Points on a hilly landscape, in no order, each with its height.
From any point a ball rolls to the lowest of the 2 points nearest to it. It stops when none of these is lower. Distance is the straight distance between rows; heights are no part of it.
zuke (h 700): [155 146 113 144 183 198 139  91 128 185 107  74 167  77 174 134 169 156
 110 154  90  99 150]
luzu (h 187): [120  88 173 128 113  62 141 167 110 112 115  90  64 178 177 129 103 143
 105 113 110 181 115]
vud (h 373): [127 100 161 177 136 118 134 112 119  53 132 195 113 115  96 101 191  91
  97 167 111 108  87]
pepo (h 456): [122 109 162 135 140  29 141 186 114 102 137 121 123 129 151  87 136 163
 140 121 142 155  55]
giba (h 279): [145  79 164 154 131  42 175 119  88  48 156 169 109 138 162 131 141  83
  96 165 128 153  72]
pagel (h 597): [112 155 134 135 128 131 142 102 173 193 118 126 130  76 125 107 131 192
 177  94 143  99 160]
nam (h 232): [127  95 194  94  96  92 140 138  99 115 105 154  93 130 101 105  59 134
 120 153 119 151 106]
Nibak (h 396): [142 120 136 177 138 174 146  84  86 129 128 120 124 197 141 147 105  96
 138 106 146 128 186]
bif (h 658): [102 159 132 109 157 146 132 101 119 113 106 114  91  72 144 178 174 151
 138 139 110 103  94]
pari (h 345): [151 162  49 143 108 131 148 148 154 181 151  92 124  93 106 115  91 168
 150 127 102 144 186]
Bev (h 226): [135  85 200 143 174  48 165 148  83  75 152 149 104 144 158  94  84  71
  99 175 116 157  87]
vidos (h 415): [133 143 104  71  87 114 108 139 106 158  99 116 123 152  90  72 122  43
 140 111 119 155  94]
kemo (h 578): [ 74  85 115 134 139 144 136 118 128 173 131 150 147 139 136 135 174  20
 102  83 165 115 140]
Vaser (h 355): [129 160 156 118 130  85 111 117  98  64 159 161  93 140 142  87 151 126
 121  99 114 160 106]
Fom (h 153): [164  80 106 134 101 101  75 139 175 117 138 145 136 166 136 104 109 140
  85 116 127 119 115]
tak (h 391): [126 153  85 160 127 156 150 155 154 219 137  90 179  75 126 135 130 164
 172 146 118 154 158]
Let (h 442): [129 165 110 114  97 140 125 136 118 106 133 137 178 109 108 167  62 145
 144 102  85 107 122]
Lesog (h 384): [104  99 154 139 112  58 138 168 111  79 132 167 142 199  97 129 145  77
 138 149 149 134  98]
biv (h 356): [135 107 159 145  96 148 144 100 108 140  92 121 139 185 114 113  99 106
 134 139 165 111 176]
Kot (h 223): [138 152  99  80 138 104 154  84 139 108 148 124 113 112 152 150 104 206
 168  97 140 141 148]
Tudoz (h 491): [102 172 139 159 141 147 116 112 119 123 127 130  81 128 170 146 127 126
 152 116 123  96 170]
lonul (h 600): [ 86  91 135 127 141 119 136 119 116 129 130 164 125 169  88 113 165  48
 120  96 159 107 144]
giked (h 297): [153 134  68 110 128 132 153 108 156 161 134 104 145 115 134 127  73 193
 158 106 121 123 171]
ruvev (h 368): [129 136  93  84 107  80 106 151 109 154 135 100  94 132 107  62 144  95
 124  99 148 171 107]
giso (h 299): [141 152 114  77 100 109  88 115 129 194 155  98 112 127 109  89 110 119
 133  72 145 166 138]
gutis (h 440): [ 99 147 163 102 143 119 142  95  80  93 107 109  88 157 119 102 174 123
 138 142 125 164 151]
dulez (h 413): [116 129 112 164 120 181 130 169 163 190 122 113 194  83 119 147 129 137
 132 171 148 110 148]
Furok (h 660): [117 121 107 158 171 206 168  95 122  81 117 148 101 126 115 168 208  96
 126 124 109 115 103]
munog (h 642): [ 94 127 140 138 150 163 170 111 120  62 121 161 120 150 116 158 194 114
 146 126 155 123 135]
betu (h 302): [131 114 162 104  85 145 142 133 128 125 108 145 110 172  89  80  85 124
 136 119 137 141 146]
kif (h 495): [157 179 110 115 155 134 106 173 149 234 169  87 222 135 114 138  97 122
 153 136 128 137 159]
papup (h 332): [118  98 132 131 113  47 163 122  99  49 129 166 144 156 147 154 151 104
 113 159 166 124 107]
Tokon (h 351): [197 155 121 172 135 125 104  96 137 121 171 118  59  90 105 154 106 176
 113 120 107 100 147]
boret (h 467): [174 151  80 121 166 129  79 150 145 183 171  79 201 166  95 134 113 136
 126 122 134 120 164]
Parel (h 435): [174 128  90 146 176 155  87 110 131 158 164 108 163 138 118 130 120 142
 111 119 153 111 166]
pag (h 331): [111 107 158 133 173 103 139 109  97  57 103 154 131 117  95 142 189 100
  97 181  87  93  73]
Febe (h 688): [140 168 136 156 164 200 144  91 151 170 120 108 143  76 197 177 176 141
 138 166 126  96 131]
gon (h 308): [134 101 114 135  69 143 143 148 159 160  87 103 174 149 112 118  96 147
 138 107 140 102 132]
Sot (h 686): [118 114 127 101 116 100 120  72 103  93 123 147 131 106 161 159 141 116
 104 185 126 156 107]
zomu (h 410): [134 125 114 143 102 164 106 120 151 133 127 170 118 129 160 117  61 127
 135 143 111 120 166]
Punas (h 421): [107 128 171 163 147 132 141 193 135  53 134 175  88 108 121 125 168 105
 105 150 120 112  96]
puzem (h 247): [186 100 118 139 114 129 103 108 182 114 159 141 104 158 127 112  94 198
 112 103 115 143 144]
Reru (h 553): [125 154 113 149 141 172 134 109 146 128 144 147 180 143 170 133 146 150
 169 104 144 112 148]
Zusa (h 676): [132 112  88 162 166 200 161  93 150  81 136 188  85 110 164 166 177 102
 137 136 140  93 102]
medot (h 418): [142 128 130 127 108 172 125 122 121 109 126 160 211 127  78 135  98 120
 113 119 120  97 112]
kiza (h 471): [ 88 128 141 133 128 109 127 227 128  89 129 143  87 119 154  93 144  85
  95 137 107 127 107]
gep (h 306): [199 149 111 161 124 137 118  76 170 111 158 128  88 130 146 132  97 202
 129 137 100 119 177]
Duno (h 513): [ 89 107 117  74 101 102 121 203 141 126 108 140 107 126 139  88 115  67
 116 130 139 130  94]
befu (h 256): [101 118 141 132  92  51 155 163  83 130  84  74  69 134 153 127 113 143
 132 116 112 162 120]
pav (h 369): [128 105 123 171 137 192 108 131 158 174 124 147 131 129 155 113 103 113
 113 141 135 104 173]
deto (h 385): [137 157 120 103  82 141 101 181 146 160 121  84 165 150  61 114 129 112
 117 118 113 141 115]
sose (h 265): [134  93 128  88 149 195 110  98 136 174 104 120 160  99  95 116 110 130
  91 154 120 137 138]
fuf (h 522): [135 173 138 126 168 165  96 141 117 205 174 120 220 129 131 136 144  86
 126 127 152 130 150]
fofit (h 692): [113  99 101 152 143 139 143 127 147  81 131 174  72 105 172 121 179 141
 127 124 154 135 113]
Fipe (h 675): [146 185  95 144 160 161 128  93 144 119 122 103 108  76 165 178 159 156
 149 191 109  71 130]
guri (h 400): [125 157 181 145 167  80 135 125  90  61 136 135  73 143 141  70 186 129
 130 156 115 147 121]
lado (h 277): [130 136 141 120 152 130 110 107  93  56 108 126 164 136  88 148 156 130
 111 170  76 120 101]
lata (h 323): [120 137 113  95  59  76 131 147 115 140 102  84 122 165 146 132  88 125
 143 103 122 148 128]
soz (h 674): [117 134 153 107 123 129 125  73 128 128 101 110 112  81 171 188 152 133
 106 173 143 114 119]
peser (h 523): [ 96 190 111 129 135 130 111 117 137 115 154 142 125 108 166 163 150 145
 178 113 142 122 147]
koti (h 712): [144  82 107 112  56 132 141 115 124 147  99 111 197 170 141 143 112  68
  98 136 141 160 108]
rim (h 240): [169  74  71 138 100 134 113 131 150 156 120 119 154 170 111 109  92 121
 109 122 165 117 136]
Mutok (h 170): [136  86 197 105 121  48 146 149  79 112 112 129 100 133 135  98  72  93
  90 180 117 161  79]
Tum (h 204): [140 113 171 123 131 134 108 124 135  82 123 138 123 124  84 146 137 162
  88 174 110 131 109]
sinum (h 423): [119 109 158 145 113  30 136 196 105  85 118 146 139 179 121  98 110 119
 162 140 133 137  61]
bura (h 293): [137 146 124  99 134  90 131  83 106  86 150 138  83 118 165 126 127 173
 142  74 128 144 115]
Tikil (h 490): [111  98 153 127 156  71 115 152 140 116 130 134 101 121 123 112 162 195
 134  90 138 142  78]
zud (h 699): [148 108 107 110  51 110 124 102 109  98 127 122 162 133 155 156 113 109
  82 144 128 169 111]
Kug (h 640): [ 80 146 139  83 154 179 124 103 158 140 107 127 127  80 153 161 175 167
 142 116 113 142 115]
bul (h 48): [122 141 152 119 174 183 107 109 108 200 136 119 132 147 122 145  66 105
 149  95 110 136 170]
Pes (h 706): [136 105 114 161 143  92 158 170 149  77 148 142  59  88 175 146 172 174
 124 146 175 142  96]
sotob (h 710): [138 135  85 124 156 171 134 108 134 151  96  66 134  97 160 155 125 165
 112 135  81 121 161]
nak (h 443): [130 159  96  81  96 153 112 151 119 160 114 105 191 172  98 109 115  56
 149 105 109 154 108]
Voro (h 188): [117 114 134  74 149 169 110 117 121 161 113 103 103 135 104 118  89 115
 101 126 106 138 165]
doz (h 543): [103 114 134 108  97  84 123 216 121 145 120 137 107  91  88  87 117 103
 135 138 129 154  67]
mutuf (h 577): [133 164 121 150 141 148 153 104 135 133 124 126 152 113 117 118 138 196
 189  94 157  81 160]
bolad (h 619): [ 89 135 129  85 151 137 126 130 169 170 109 115 120  57 121 131 138 180
 134 122 121 103 142]
gopu (h 520): [ 92 118 149 124 133  86  99 161 126 153 124 141 104  93  91 103 151 151
 133 114 167 127  95]
sikuf (h 386): [108 178  91  99  77  91 117 151 139 150 141 115 159 130 139 144  75 130
 160  86 113 117 142]
lis (h 303): [138 141 144 129  95 122 111 172 159 116 135 107 140 121  57 124 148 177
 106 123 111 130 114]
Lise (h 623): [ 85 104 120 156 172 111 156 133  98  83 138 153 110 170 102 168 170  84
 148 128 169 106 147]
Gen (h 370): [140 130 120 158  88 176 143 150 158 132 107 127 212 108 110 141 117 163
 134 139 122  93 127]
Fofod (h 315): [156 118 136 135 154 212 133  91 137 136 121 137 135  98 120 150 117 139
 108 159 128 106 148]
Sotu (h 551): [ 96 125 126 127 131 176 121 130 132 191 150 145 188 128 144 136 164  67
 125  89 170 147 129]
kire (h 393): [172 134 104 157 155 129  82 126 117 113 174 125  99 117  82 155 115 136
  90 126 138  98 147]
Fes (h 192): [145 138 127 108 118 143 103 134 158 228 148 108 132 144 104 120  52 116
 151  76 129 133 154]
nopi (h 450): [116 129 147 146  94 115 120 134 158 130 118 142  81 148 166 125  85 160
 156 109 103 121 159]
Kaz (h 434): [122 140 152 148 143 173 150  41  78 120 114 123 105 156 130 116 164 108
 145 112 126 140 167]

Where does a ball stop that starts at each point below?
Zusa | Fom
gopu | Mutok
zuke | bul
Tudoz | bul
Pes | Mutok
Kaz | Mutok
doz | Tum
Sotu | Fom

Call two points neighbours if one is among the 2 nearest of the other. Go from one point of each pair to the other, from neighbour to neighbour, staying as low as possible. Name the highest point that can't be avoided.
Mutok, Kot | gutis
Mutok, bul | doz
Fom, Kot | dulez
Tum, bul | nak
